A landscape with many peaks, sampled at points; each row gives a point and its height.
From any point a climber steps to the highest of the 4 points nearest to it. It stops when none of these is higher. Distance is the straight distance between rows; heights are no part of it.
<98>: [118 127 117  98 106 107 134 151 142  98 145 119 112 163 121 110  90 146
 152 125 130 144 115 146 125 160 148 135 129 121 144 146 122 182 108 120
 163]  (h 7.92)
<989>: [168 145 187  83 122  61  91 166 145 122 146 129 192 133  91 123  69 126
 134 125 116 146 164 192 105 202 124 133 134  97 133 135 104 179 136 115
 165]  (h 7.87)
<360>: [154 170 133 111 191 107 141 109  84 139 156 146 191 120 131 152 105 128
 131 139 100 185 149 167 149 123 123 160 204  77 182 165 167 205 147 110
 153]  (h 6.85)
<1396>: [161  45 156 105  90 135 125 102 104 163 139  82 135 131 138 155 158 149
 154 142 144  59  73  81 155 143 146 125 108 156 153 123  97  84 163 147
  83]  (h 8.01)
<678>: [126 126 179 114 124  84 156 121 122 113 115 119 185  64  88 162  78 133
 140 119 134 138 124 183 103 155 117 139 177 125 118 130 122 147 124 116
 161]  (h 8.24)
<297>: [119 154 105 116 133 155 165 128 126  96 135 156 103 145  95 137 132 146
 137 127  89 159 126 117 136 130 107 158 118  98 101 144 142 147 100 154
 141]  (h 7.17)
<1197>: [153  68 150 115  70 181 141  75 118 157 149  73 154 125 122 142 157 142
 106 145 170  73 131 118 124 132 162  79 135 145 141 131 116  93 121 155
 102]  (h 7.14)
<857>: [ 81 122 102 147 116 117 109 125 165  77 138 141 159 170 172 136 134 157
 115 164 117 145 105 131 132 146 143 180 157 119 137 126 145 150 100 150
  92]  (h 4.80)
<1418>: [123 174 129 182 168 121  94 130 121 144  88 185 105  65 152  99 137 117
 114  83  69 137 168 112 132  82  70  92 126 130 116 164 104 122 126 107
 195]  (h 5.15)
<1024>: [120  67 148 100 102 112 175 129 130  97  75  79 120 102 117 145 107 162
 130 127 188 103 112 125 131 146 134 130  97 142 139 127 120 106 135 144
 102]  (h 4.68)
<1491>: [124 151 150 143 177 145 117 123  97 149 106 159 103 143 137  69 117 134
 129 139  88 154 145 134 119  85 130  98 125 141 100 127 126  95 126 136
 146]  (h 7.46)
<137>: [165  89 112  82 155 147 201 170  98 141 133 101  88 122 117 158 167 126
 163 103 151 119 121 133 160 160 121 133  94 118 107 152 124 135  97  84
 160]  (h 7.66)
<475>: [ 98 142 122 112 135 121 156 115 122  76 114 150 179  86  80 150  92  88
 104 109 171 149 165 215  90 110 113 160 147 108 151 138 151 158 161 156
 135]  (h 5.04)
<612>: [144 106 192 116  71 118 104 113 150 105 121 130 153 162 114 128 125 122
 110 163 109 138 140 134 106  84 131 121 217 126 108 155 154 124  91 164
  51]  (h 6.74)
<118>: [128 202  84 148 172 116 194 160 110 133 112 130 134 108 130 123 165 121
 120 137  82 219 140  99 171 115 113 187 153  84 139  96 151 155 112 134
 168]  (h 5.83)
<1651>: [125 118 107 161 146 126  86 124 150 169 154 127 105 139 153  77 139 121
 127 133 138 139 134 114 124  98 132 109 156 169 128 113  93  66 141 202
  92]  (h 5.26)
<1131>: [132  67 198 140 124 132  91  91 131 164 132 169  84 147 110  46 123 131
 107 107 113 101 118 120  99 119 144  72 106 139 115 155  93  68 133 144
 167]  (h 6.52)
<1622>: [103 173 144 218 175 111 123 170 135 136 152 138 116  78 207 132 143 118
  80  54  98 204 173 114 147  90 132 111  95 140 131 128 118 102 158 106
 170]  (h 5.07)
<1293>: [151  87 122 120 140 157 181 168 117 131 111 112 142  53  85 149 102 145
 147  90 157  93 127 206 112 144 123 163 115 119 146 130 110 159 150 104
 177]  (h 3.57)
<116>: [182 105 162  79  90 107 167 131 102 127 131  76  91 154 159 122 158 129
 168 125 206 115 102 117 170 130 132 122  97 150 112  79 174 141 146  79
 134]  (h 5.10)
<1420>: [154 127 124 173 116  81 108 126 187 107 146  48 113 105 154 116 165 128
 143 106 119 130 133  54 137 151 134 123 136 141 187  73 100 108 187 147
  70]  (h 4.81)
<1432>: [116 138 103  79 118 174 120 137 142 104 122  97 119 195 168 125 109 144
 125 108 152 143 135 132 153 157 149 130 130 142 119 126 142 168  97 134
 115]  (h 7.55)
<1457>: [131 154 111 171 150 139 115 126 147 151 141 118 102 143 146 126 160 123
 165 122  95 124 139  55 110 108 135 119 106 152 138  92  78  79 116 170
 144]  (h 4.82)
<996>: [121 225 138 194 131 102 147 120 131 164 148 198  99  96 146 106 158 134
 125 163  95 116  93  72 136 137  78 119 117 155 123 135 141 137 157  79
 135]  (h 7.45)
<1429>: [101 144 139 114 144 114 155 145 167  59 137 127 166 174 103 190 110 100
  99 102 122 165 154 176  82 139 103 137 148  87 184 158 125 197 138 124
 163]  (h 6.27)
<1010>: [ 78  57 132 131 107  97 109 154 133 135 139  88 143  91 135 107 166 125
 114 148 143  94 110 107 141 119 137 118 113 145 141  85 100  78 173 186
  79]  (h 4.43)
<190>: [113 149 102 185 113 139 105 141 187 129 127 127 151 132 161 172 179 126
 106 148 100 114 114  84 158 119  95 125 155 139 140 104 147 141  91 191
  86]  (h 5.23)
<288>: [120 123  86 116 139 157 168 114  98 122 112 121 141  44  93 193 117  96
 160 107 168 116 117 213  68 138 143 153 104 132 162 132 104 118 162 123
 124]  (h 1.51)
<303>: [126 109  79 128 101 154 130 145 146  96 122 133 115 173 199 145 142 135
 131 114 147  98 123  92 124 189 127 127  95 112 131 115 132 167 105 132
 109]  (h 7.21)
<859>: [131  74 131 109  95 121 166 149  93 114  79 105 146  79  89 128 100  99
 140 119 155  86 154 187 104 131 147 154 114 148 128  98 128 100 127 178
 110]  (h 3.87)
<789>: [116 147 138 104 159 137 118 125  83  84 128 144 197 121  71 151  70 117
 114 103 141 188 160 221 142 117 137 176 121  84 143  98 125 159  86 110
 106]  (h 5.59)
<369>: [149  68 139 112 112 143 100  99 122 160 118 103 112 164 135  98 152  96
 129 131 139 104 151 129 170 142 165  97 118 151 101  95 111  84 142 150
  87]  (h 5.18)
<1181>: [180  97 173 115 104 111 172 145 141  87  98  96  95 158 145 144 176 151
 158  89 132  74 114 121 199 183 136 110  79 152 179  87 103 124 173  91
 113]  (h 5.53)
<653>: [147 127 119 143 117 129 107 112 162 186 146 110 137 169 135 121 177 126
 185 123 122 134 160  55 159 140 168 109 109 173 136  99 112  86  95 171
  85]  (h 4.87)
<934>: [114  91 142 136 112 108 135 131 132 127 110  73 102  91  76 123 135 148
 160 142 148 104 136 140 105 124 149 141  94 157 112 129 104  90 137 164
 148]  (h 5.94)
<1648>: [143  55 179 123  77 109 157 101 103 111 107 137 139  80  69  70  95 162
 122 133 160  90 145 144  86 123 137 127 123 157 121 125 120 102 125 147
 137]  (h 5.49)
<404>: [151 119 140 113 102 137 139 163 166  96 135  95  76 180 166 146 166 131
 171 104 139 121 118  80 206 200 132 115  73 151 149  94 129 128 140  76
  95]  (h 5.87)
<703>: [148  77 152 135  95 128 109 103 113 167 154 146 156 118 131 107 145 117
 107 164 109  88 120 133 107  81 150 117 163 157 129 146 107 107 126 150
  99]  (h 6.38)
<572>: [115 113 126 150 110 134 111 146 146 159 131 134 119 123 137 131 156 121
 134 166 113 115 121 129 118  93 161 110 151 142 146 131 111  94  94 174
  76]  (h 5.80)
<609>: [150 187 123 163 146 140 161 143 114 154 131 177 115  73 155 110 137  98
 136 148  81 129 104 144 138 107  92 148 176 113 125 170 146 150 129 100
 170]  (h 6.42)
<412>: [146 102 144 118 130  89  60 125 195 167 180 119 156 189 163 117  96 138
  75  82 180 129 112 141 120 172 141  38 134 122 122 140 120 171 139  91
 158]  (h 8.17)
<1570>: [128 120 134 112 136 107 131 138 134 100 105 119 136 115 104 129  92 134
 156 171 142 119 143 151  94 113 124 156 134 122 160 148 138 166 144 125
 161]  (h 7.19)
<1128>: [137 219 120 218 158 114 151 147 141 154 150 181 103  82 132  85 167 132
 137 123  94 127  97 119 141 117  74  84 101 135 103 144 147 118 157 139
 168]  (h 8.86)
<1163>: [134  90 147 125 112 115  99 125  95 124 110 164 112  91 106  68 114 116
 127 100 117 109 159 134  92 115 120  83  74 125 101 126 140  48 144 107
 157]  (h 7.70)
<818>: [ 78 175  91 139 139 131 109 128 154 174 149 182 126 164 159 142 158 131
 152 151  85 139 101  49 166 106 129 136 137 149 147  94 145 114  74 142
 120]  (h 5.52)
<1101>: [113 104  83 111 127 121 117 126 136 105 107  99 104 177 160 113 133 177
 142 159 158 146 129  88 155 139 171 143 103 143 132  66 137 103  82 142
 128]  (h 5.95)
<456>: [ 89  84 137  87 122 123 115 155 134  77 114  93 183 151  97 128  64 134
 102 112 164 158 132 188 108 137 111 113  85 130 119 113 107 146 136  99
 179]  (h 8.08)
<218>: [141 166 118 156 184 118 159 152 151 164 112 118  96  84 146 134 145 141
 186  81 117 143 151  88 144 128 127 153 108 120 146  95 126  79 143 147
 154]  (h 4.56)
<1608>: [144  54 144 125  84  68 113  87 135 156 167  52 141 172 194 125 130 159
  97 103 219  82 111 141 122 119 147  30  99 101 147  78 121 158 178  60
 121]  (h 5.51)
<122>: [121 112 135  87  95 126 119 126  79 103 141 106 176 121  79 163  95 105
  99  89 205  83 172 230 114  89 149 155  92 140 101  85 156 107 105 129
 123]  (h 0.47)
<1166>: [ 96 160 105 119 151 106 174 129  98 112 132 149 153 160 105 143  83 140
 114 122  71 178 136 124 163 141 136 181 165  74 111 145 114 180 136  86
 155]  (h 7.36)
<210>: [144 130 174  94 107 138 105 111 103 129 117 141 139 137  51  99  58 177
 139 125 135 142 150 118 125 146 154 163 118 117  82 144 119 142 110  88
 173]  (h 8.95)
<1480>: [104 139 161  98 124 110  85 100 111  80 117 134 205 138 131 130  61 155
 120 183 135 139 133 176 110 157 164 137 158 114 129 131 128 139 139 146
 130]  (h 7.20)
<349>: [143 149 141 220 180 112 132 183 178 141 146 132  46  83 153 116 168 119
 140  83 122 161 145  91 115 100  64 123  96 127 113 111  77  95 154  92
 157]  (h 6.37)
<406>: [184 213 122 172 149 106 131 122  90 168 107 171 106  75 139  84 132  90
  95 150  72 159 126 120 134 119  92 130 181 131 113 172 142 186 174 121
 137]  (h 7.02)
<290>: [103 139 115 156  91 147 112 118 118 141 128 149 135 106 140 143 117 143
 108 206  79 130 122 102  95 126 131 132 189 130 135 187 136 170 147 122
 111]  (h 7.11)
<372>: [131 121 117 100  97 173 112 117 135 150 142 101 125 183 161 123 188  86
 125 121 145 107 148 118 189 112 142  94 116 124 103  99 103 102  70 159
  91]  (h 5.14)
<1548>: [143 161 115 218 149 106 130 119 175 142 198  99  86 121 131 129 189 124
 161 118  96 114  86  24  83 127 100  97 131 150 146 113  77  91 173 150
 103]  (h 4.47)
<507>: [152 123 107 161  81 158 111  99 130 177 160 139 128 175 104 132 173 103
 186 135 143  70 100  74 135 105 111  82 156 161 111 121  96  65 122 139
  95]  (h 4.48)
<1366>: [175 115  99 133 178 170 211 137  97 145 137  99 104  74 161 200 163 100
 131  98 128  85  95 170 146 187 133 163  71 136 123 113 111 104 152  75
 147]  (h 4.93)
<16>: [101 178 136 186 158 119 147 196 166  96 165  96  94  78 143  89 156 128
 129 122 156 146 139  73 126 142 114  97 115 133 155  81 133  89 191 154
 130]  (h 3.80)
<826>: [ 71 140 103 132 151 127 164 165 128  77 137 161 134 170 112 150 112 119
  88 117 104 172 157 139 154 148  90 189 139  75 185 150 147 214 139 121
 169]  (h 6.82)
<806>: [137 160 122 154 116 128 108 119 142 202 134 162 130 161 161 130 194  98
 147 130 110 135 125  78 135  86 127 109 166 155 129  72 125  85  75 158
  70]  (h 5.06)
<1456>: [149 108 139 152 142 111  95 144 123 117 122 168  72  71 115  42 152 133
 112 197 131 156 120 127 101  91 113  82  93 130 136 170 123  71 157 140
 115]  (h 4.69)
<858>: [133 145 150  63 100 145 120 122 105 116 144  86 133 167 135 113  82 171
 100 100 154 119 106 139 142 132 149 110 115 109 106 112 145 172 116  78
 176]  (h 7.57)
<916>: [150 144 124 123 128 177 151 138 172 150 130 131  75 162 136 146 169 134
 200 114 146  98 106  87 178 156 103 140  57 162 108 143 138  95 136 103
 129]  (h 6.08)
<102>: [ 96 135 108  89 133 150 182 146 141 127 134 143 104 169 129 137 150 117
 195 105 123 124 114  75 186 146  95 158  78 114 127  94 165 169 109 109
 153]  (h 6.40)
<238>: [158 143  89 152 184 144 144 104  98 194 102 152 107  58 114 153  98 101
 140 130  83 123 111 165 128 140 121 161 149 122 130 166 122 115 134  95
 164]  (h 6.53)
<1513>: [133 103 131 112  98 131 103 135 191 141 199 110 178 201 159 171 128 139
  81 136 157 120 118 132 129 130 103  68 194 115 162 183 115 165 103  99
 123]  (h 7.77)
<853>: [178 144 154 194 194 112 126 166 139 130 148 150  87  86 144 119 200 120
 100  47  73 133 113 115 123  94 104  81  97 119 132 163  95  67 153  77
 181]  (h 5.48)
<336>: [134 111 158 148 139 150  73 156 118 147 114 192  83  99 144 104 155 137
 132  75  72 159 129 104 126  88  98  91  74 140 119 162 106  95 104  95
 193]  (h 5.42)
<647>: [ 98 117  80 133 134 101 153 185 157 106 128 117 100 165 162 165 101  99
  99 117 172 120 129 116 106 202 125 102 121  84 186 135 127 199 146 145
 113]  (h 6.44)
<527>: [143  74 109 101  89  91 109 126 124 120 136  57 125 183 191 146  84 127
  86  95 177 119 114 128 102 133 155  72 133 114 119 103 141 174 168 105
 101]  (h 5.64)
<1451>: [107 114 164 116  73 155  72 105 146 155 130 132 203 174 112 179 114 132
 118 134  99 113 113 135 103  82 150 116 199 142 115 185  94 158  93 141
  89]  (h 8.03)
<1077>: [181 121 136 149 137 118 154 154 137 143 111 167 100  67 111  92 126 111
 141 125 111 118  92 165  98  90 116 147 118 118 124 182 119 106 138 129
 132]  (h 6.60)
<293>: [157 100  89 139 161 155 161 139 115 189 106 161  90  57 120 159 140 120
 153  72 130 123 112 164 126 135 125 154  90 173 103  80 105  97 113 116
 132]  (h 2.81)
<284>: [135 170 114 123 161  99  91 121  88 137  87 217 117 122 118  79 132 148
 137 123  58 168 124  76  78  71 129  71 128 123  88 178 150 165 129 101
 117]  (h 7.59)
<752>: [139 169 108 133 147 146 164 130 121  97 116 130 128  88 134 138 129  76
  98 131 122 158 135 175 115 156 125 161 185 104 159 147 168 183 149 128
 172]  (h 5.88)
<251>: [141 122 102 149 102 159 126 140 152 154 144 101 114 102 154 165 161 123
 150 138 133  88  63  76 137 149 136 123 148 144 164 132 108 115 138 170
  90]  (h 6.94)
<485>: [119 149  91 122 104 151  98 123 142 162 142 131 141 185 130 138 159 177
 147 146 120 117  79  60 147 147 116 129 105 155 143 152 123 118  89 125
 116]  (h 5.86)
<1599>: [ 60 123  64 135 132 140 150 151 125  91 179 187 120 196 164 128 150 131
 111 138 120 106 107  75 157 165 116 158 131 106 118 100 158 167  71 118
 146]  (h 6.81)
<383>: [107  86 113 124 124 120 124 126 105 111 110 122 133  98  90 103 110 139
 101 166 130 127 126 142  93 105 176 139 121 143 113 115 126  88 164 148
 115]  (h 7.95)
<1610>: [108 122 139 126 119 115 136 117 103  96 114 151 151  51 113 105  97  72
 102 152 176  82 150 166  61  64 127 169 114 145 130 120 162  72 151 136
 145]  (h 3.44)
<886>: [101 205 105 170 139 145 110 147 147 174 149 177 126 137 137 133 150 132
 136 189  78 132  84  79  94  96 132 100 147 167 120 116 133  98  95 148
 122]  (h 5.08)
<1260>: [172 159 148 136 148 105 126 127  97 138 109 151 139  80 118 112  88 144
 137 132  96 163 129 110  95  98 119 118 171  86  80 153 126 183 165 122
 135]  (h 7.72)
<1567>: [ 96 196  91 161 128 108 164 150 156 135 146 147 114 120 152 147 191 112
 110 164 111 110  96  73 149 165  97 145 149 142 156 126 135 166  92 171
 101]  (h 5.63)
<643>: [116 118 113  97 113 133  93 113 181 106 173 109 165 230 159 140  85 147
  52 115 146 151 115 143 141 149 154 107 140 126 132 142 114 165 145 125
 140]  (h 7.88)
<675>: [ 95 169  99 139 166 115 107 104 133 146 101 168  79 127 142  85 124 137
 143 169  75 136 110  90 115 114 123 130 123 122 119 127 146 103 122 153
 141]  (h 7.26)
<812>: [101 127 188 149 144 107  97 122 123  86 113 179 137 104 115  83  93 114
 133 186 115 177 142 135  75  90 147 137 148 112 101 110 147 127 139 145
  77]  (h 8.77)
<1235>: [114 137 121 103 112 112 101 126 113  92 118 139 185 136 103 142  70 179
 112 162 100 128  97 154 128 127 157 157 135 110 122 167 101 183 139 141
 123]  (h 6.43)
<1255>: [137 122  75 128 169 147 157 135  69 115 102 129 123  88 123 165 113 109
 124 107 121 163 147 180 142 158 118 180  90 137 167  70 125 129 108 121
 141]  (h 3.91)
<874>: [117 118 146  72  86 138 139  66 105 155 167  93 132 165 129 111 172 125
 130 131 173 120  81 141 122 107 169 104 132 141  77 127 123 101 134 144
 114]  (h 7.32)
<1362>: [ 97  70 138  90 120 107 130 105  95  60 115  73 144 138 125 150 133 129
  94 185 199  88 161 151 120 152 137 118  91 137 164  97 137 107 146 137
  82]  (h 3.88)
<693>: [107 139  75 124  92 122 165 131 148 113 127 144 105 151 136 203 139 160
 132 142 139  83  83  83 117 187  99 138 108 125 181 157 142 163 116 137
 150]  (h 6.78)
<658>: [131  57 138 113  83 142  84  92 165 107  87  89 162 129 151 144 128 132
 101 153 163 131 168 166 119  97 119  84 146  95 170 140 111  92 105 164
  76]  (h 4.67)
<423>: [173 178 138 173 138 101 130 170 165 146 163 136  80  69 145  74 148 101
  95 108  89 165 173 143 145 122  56 109 136 117 122 167 131 117 181  91
 152]  (h 7.51)
<499>: [126 107 133  90 131 125 146 168 135  80 110 104 137 152 133 143  90 101
 123  73 163 113 148 184 125 114 138 158 113 119  97 101 153 131 110 137
 132]  (h 5.47)
<1314>: [125 167 112 140 112  84 155 169 159 127 133 117  78 123 157 119 182 116
 170 147  97 120 111  70 143 175  92 175 103 137 163 103 122 125 112 163
 123]  (h 5.92)
<1155>: [111 115 166 109 116  84  76 148 138  79 153 132 182 180  99 144  70 148
 128 101 123 163 156 191 139 169 153 127 143 140 134 123 126 155 126 125
 161]  (h 8.90)
<408>: [103 200 125 164 168 100 143 129 126 163 130 185 110  98 138 100 132 123
 128 139 105 167 145  76 156 133 142 125 162 116 125  98 147 148 146 157
 143]  (h 6.56)
<729>: [125 134 111 123 122 140 130 106 123 123  99 150 120 129 126 126 101 144
 159 165 116  99  96 114 113 136 136 128 136 142 102 166 106 125 135 152
 132]  (h 7.93)
<1403>: [151 105 155 151 178 160 118 113 140 144 109 182  84  92 111 129 181 126
 146  78 102 110 111 101 137 109 104  85  69 113 116 128  93  62 108 112
 156]  (h 5.81)
<198>: [103 182 105 123 125 136 149 115 145 142 116 155 118 143 116 156 121 145
 129 156  95 141 114  88 176 159 117 183 153 114 143 165 123 153 119 103
 156]  (h 7.90)
<757>: [123 160 115 120 132 112 164 115  98  71 116 133 176 114 117 161 101 139
 142 152  94 163 133 120 138 148 124 186 174  72 150 153 136 208 155 153
 145]  (h 6.80)
<1653>: [126 111 107 148 190 136 132 137  96 129  81 169  95  84 100 100 143  91
 121 105 137 143 152 182 110  86 111 132  92 133 115  95 140  89 133 143
 148]  (h 4.77)
<1245>: [129 124 111 107 120 153  91  80 103 158 135 137 163 212 147 153 127 121
 121 138 123 157 116  90 173 115 167 147 182 131  84 141 166 106  70 132
  74]  (h 8.89)
<805>: [137 130 106 159 151 122 145 181 136 123 118 126 137  32 119  78 141  66
 132 115 141 114 142 165 116  94  85 166  89 149 133 128 141  69 188 126
 129]  (h 3.74)
<376>: [ 88 127 154 110  72 111 159 110 117 112 131  50 192 122  80 126 117 134
 100 120 184  75 154 189 102 109 127 131  89 133 137  62 129 151 121  69
 180]  (h 2.03)
<207>: [130 178 156  92 124 125 133 129 136 101 118 145 154 116 100 147  68 160
 145 127  90 167 128 155 112 167 112 127 202  80 150 176 105 190 162 115
 170]  (h 7.16)
<696>: [ 56 144  81 120 137 176 104 156 162 110 149 183 115 200 161 152 148 139
 122 136  96 116  67  71 124 157  99 147 115 128 151 144 151 170  97  97
 151]  (h 6.36)
<771>: [100 134 124 110 135 171 171 143 151 105 154 134  88 223 159 147  99 141
 165 124 152  97  79  78 179 170 124 150 108 136 118 141 167 180 119  65
 140]  (h 6.15)
<1218>: [119 104 132 145 146  81  88 117 122 107 125 187 103  75  99  66 150 105
 114 146 142 152 163 176  84  88  91  98  93 141 122 101 119  63 157 111
 115]  (h 5.65)
<1629>: [130 164 138  69  69 188  89  79 145 149 174 107 172 214 126 182 145  88
  88 111 161 132 121 118 170 108 151  98 148 125  81 152 157 136 101 102
 103]  (h 7.68)
<841>: [142 210 130 156 172 119 179 101 118 166 129 166 131  86 133 113 102 129
 118 126  66 180 157 115 160  79 123 115 190 104 126 152 145 187 125  90
 133]  (h 6.95)
<1641>: [114 145 110  97 117 173 130  89 115 101 166 133 158 234 128 119  96 160
 119 106 117 144 108 101 137 139 156 112 120 127  86 145 147 160  98 107
 119]  (h 7.76)
<216>: [153 167  92 192 213 119 198 148 145 176 104 137  82  92 133 139 151 109
 174  62  85 125 115 101 138 111  98 155 129 113 139 144 111  95 150 104
 163]  (h 5.24)
<722>: [142 127 138 117 122 145 146 166 123 104 116 111 111 111 111 118 171 145
 186 112 145  54  66  78 148 151 113 142 115 138 124 141 103  73 156 114
 117]  (h 5.73)
<790>: [116  92 129 158 125 132  89 136 179 177 144  82 119  96 165 122 160  96
 147 151 141 107 112  94 154 108 145 133 144 124 166  90  97  86 122 201
  72]  (h 5.91)
<724>: [141 126 124 128 156 136 139 118 122 133  91 153 109 144  97 130 113 149
 148 114 116 114 172 133 135  95 118 134 115 128 105 122 121  83 107 144
 159]  (h 6.68)
<168>: [157  64 156 105 104 130 106 115 103 130 112  57 119 163 181 123 158 105
 105 120 169  92 138 136 172 138 162  80  78 143 149  86 118 103 135 179
  91]  (h 5.50)
<153>: [ 92 100 128  98 142 136  90 135 132  69 108  70 145 128 130 148 108 155
  86 171 175 121 162 145  99 162 138 140 125 135 151 107 140 122 115 147
 100]  (h 5.54)
<1615>: [135  88 153 129 120  97 116 111 119 121 114 149 179  75  91 124  65 111
 125 148 129 151 173 167  69 105 151 141 115 126 135 108 150 119 164  93
 131]  (h 5.90)
<813>: [120 123 167  70 105 177 126  71 124 116 184  87 127 182 168 107 130 130
 104 114 181 118  85 131 139 145 147  71 109  99  79 146 153 164 134 103
 150]  (h 7.52)
<1137>: [132  92 127 106  82 154 106 114 156 107 141 104 186 194 135 140 173 115
  93 120 105 118 137 127 154  80 113  99 172 113 140 147 123 156  70 151
  97]  (h 7.10)
<1154>: [132 137 136 174 153 145 126 156 151 132 127 171  85 115 125  90 150 133
 153 168 132 115  96  81 131 120 126 112 127 162 104 142 132  97 146 160
 165]  (h 7.60)
<606>: [ 93  82  76 105  95 107 153 158 154  98 107  92 112 154 157 148 124 160
 105  97 143  89 104 131 115 175 119 120 123 114 152 128 125 161 132 110
 113]  (h 6.79)
<1116>: [135 136 167 101 149 123  96 107  96 138 190 125 166 158  95 126  85 144
 107  81 146 168 160 187 137 117 143 174 135 103  79 118 151 160  96 109
 164]  (h 7.58)
<19>: [129  53 104 110  95  99 128 119 134 121 116  59 111 137 157 130 133 123
 108 133 197  97 162 151 127 170 112  95  96 118 155 114 106 127 145 123
  79]  (h 5.40)
<180>: [142 111 154 122 102 142  76 104 103 149 110 141 176 159 111 150  85 163
 144 184 132 120 120 119  96 133 167 133 195 156 116 153 122 176 102 146
  82]  (h 8.00)
<278>: [146  75 106  91  94 157 113 113 123 136 156  62 121 175 152 130 146 147
 107 129 169  79 121 124 154 143 146  81 114 131 115 143 129 162  97 118
 130]  (h 7.35)
<545>: [111 195 130 130 143 118 179 131 138  90 108 128 142  87 110 159 137  98
 124 151 115 162 144 160 101 134 112 184 197  97 170 169 141 223 144 142
 164]  (h 6.48)
<1637>: [132 141 156 101 185 134 147 108  77 140 132 153 167 128  97 155  82 162
 149 102  99 186 167 154 144 145 144 170 143 103 104 169 124 165 119  87
 155]  (h 8.04)
<715>: [101  94 131 109 129 142 107 107 105 106  94 115 121 137 106 103  98 130
 112 173 127 137 139 160 107 136 159 127 130 144  94 110 129  82 109 154
  87]  (h 6.51)
<1327>: [136 140 108 141 119 131 135 142 131 100 104  95  79 154 153 132 150 132
 156 106 110 133 126 101 153 150 147 139 101 149 142  80 131 106  86 146
 104]  (h 6.50)
<1259>: [109 180 106 151  95 173 111 129 162 168 155 142 167 156 134 164 208  97
 132 140 101 100 115  74 164 112 103 122 159 152 142 137 142 126  64 128
  71]  (h 4.75)
<864>: [139 131 188 112 120 113 118 125 100 113  77 181 133  91 120  69  73 147
 146 138  90 129 153 132  52  93 105 115 130 123  75 160 144 156 125 120
 117]  (h 8.35)
<1086>: [176  92 106 114 119 156 141 129  94 154 127 123 151 104  69 150  84 138
 113 113 139 118 160 198 106 107 159 135 109 120  88 136 131 104 108 107
 133]  (h 5.09)
<1273>: [162  97 131  96 120 139 132 111 106 149  79  92  81 122  70 105 120 156
 164 115 160 112 128 137 133 143 141 159 103 154  90 130 113  60  97 131
 146]  (h 5.89)
<1660>: [116 149  90 161 110 148  84 102 153 135 151 166 109 136 136 136 153  96
 128 163  97 138 136 103 143  75 123 107 146 152 126 104 133 121  62 191
  76]  (h 5.25)
<1544>: [146  74 162  83  52  97 135  79  89 146 132  36  91 147 140 104 164 168
  90 128 192  80  98 141 167 134 159  99 101 179 124 102  82 138 150 127
 129]  (h 5.05)
<1140>: [116 140 111 123 132 120 117 152 151 126  99 120  89 108 130  78 161 144
 161 135 134 138 133 141 110 115 159 156 120 142 155 117 139 101 112 178
 132]  (h 5.71)
<258>: [124  95 155 161 152 122  88 106 143 186 155 100 100 155 130  98 165 108
 163 124 120  73 113  68 111 131 128  82 130 157 143 102  80  47 144 156
  74]  (h 4.78)
<1631>: [131 197 139 154 137 165 132 125 159 199 168 140 142 149 146 171 193 146
 180 128 113 117  98  31 133 151 116 139 102 152 138  58 145  48 108 123
  89]  (h 5.03)
<536>: [ 79 123 157  95 121  86 146  93 105  71 102 121 198 109  69 134  66 100
 116 133 162 116 186 179  75 113 125 152 133 140 148 122 137  97 150 123
 115]  (h 4.15)
<747>: [146 155  60  91 159 190 166 113  97 130 140 156 142 127  92 184 134 131
 149 119  86 140 128 110 186 113  98 188 149  82 141 146 125 171 126  47
 167]  (h 6.77)
<161>: [149 115 145 155 156 138 133 105 104 144  91 162  82  59  98 128 133 121
 115 125  73 162 154 149  96 102 137 149 139 107 105 157 123 113 123 117
 145]  (h 7.47)
<1345>: [144 132 204 103 155  82  97  88  96  73 138 156 177 168 106  95  48 183
 133 145 105 173 169 175 113 148 146 151 146 107  91 128 128 158 126 149
 104]  (h 6.17)
<1583>: [151 188  94 129 188 127 174 150 112 179 117 123 124  35 163 126 120  60
 109 165 153 155 131 189 139 139 109 154 174 145 163 148 156 107 163 129
 143]  (h 4.35)
<212>: [106 184 163 156 177  98 108 136 105  80 114 170 101  95 145  82 118  85
 110 182 124 192 163 152 127 125  91 121 145 118  83 144 182 150 172 130
 119]  (h 7.12)
<1263>: [136  67 165 124  69 110 175 121 117 140  97  77 124 112 107 140 144 145
 118 109 185  95 119 170 142 110 128 141  97 140 121 104 127 153 133  80
 136]  (h 4.37)
<326>: [139  74 124  97 102 154 100 137 108  85 110  37 130 169 175 125 109 144
 123 105 209 123 141 147 147 143 142  82  76 128 126  95 158 122 141 134
  98]  (h 6.35)
<40>: [132 169 163 116 132 108 134 135  90  91 134 131 188  97  94 148  85 120
 102 128 115 189 161 203 104 122 132 168 160  71 152 148 144 188 176 128
 133]  (h 6.22)
<1409>: [133 120 155 117 128 130  97  98  99 142 107 187  99 126  67  92 102 153
 116 131  92 143 151 120  80 134 140  87 128 142  97 182 133 114 131 108
 151]  (h 8.22)
<100>: [121  85 125 125 108 145  67 105 100 154 152 142 140 130  99 130 105 155
 107 156 110 136 134 134  89 103 173 120 175 139  80 177 129 113  94 170
  73]  (h 7.05)
<1130>: [158 117 110 123 127 148 126 132 110 133  97 128 130  96 104 164  96 110
 148 105  96 140 141 149 127 116 155 180 116 122  93 141 156 134 110 106
 161]  (h 6.69)
<89>: [114 143  92 113 140 109 153 183 120 118  85  99 125  71 132 117 127 105
 144 156 138 136 127 176 143 128 103 176 122 110 161 123 137 132 149 159
 136]  (h 5.93)
<1292>: [113 116 115 130 136 137  79 131 185 159 162 116 143 221 178 150  74 114
  68  89 162 109 108 119 142 144 137  86 150  93 105 133 170 147 121  97
 116]  (h 7.94)

Call two points neighbours if one is among the 4 nearest of the other. Go from one point of each pair to the other, from neighbour to neighbour, staying as high as possible. Name the lowest point that can't be avoided.
<678> / <812> => <1116>
<1396> / <729> => <1197>
<1128> / <729> => <1154>
<678> / <1155> => <989>
<412> / <1245> => <1641>
<812> / <210> => <1409>
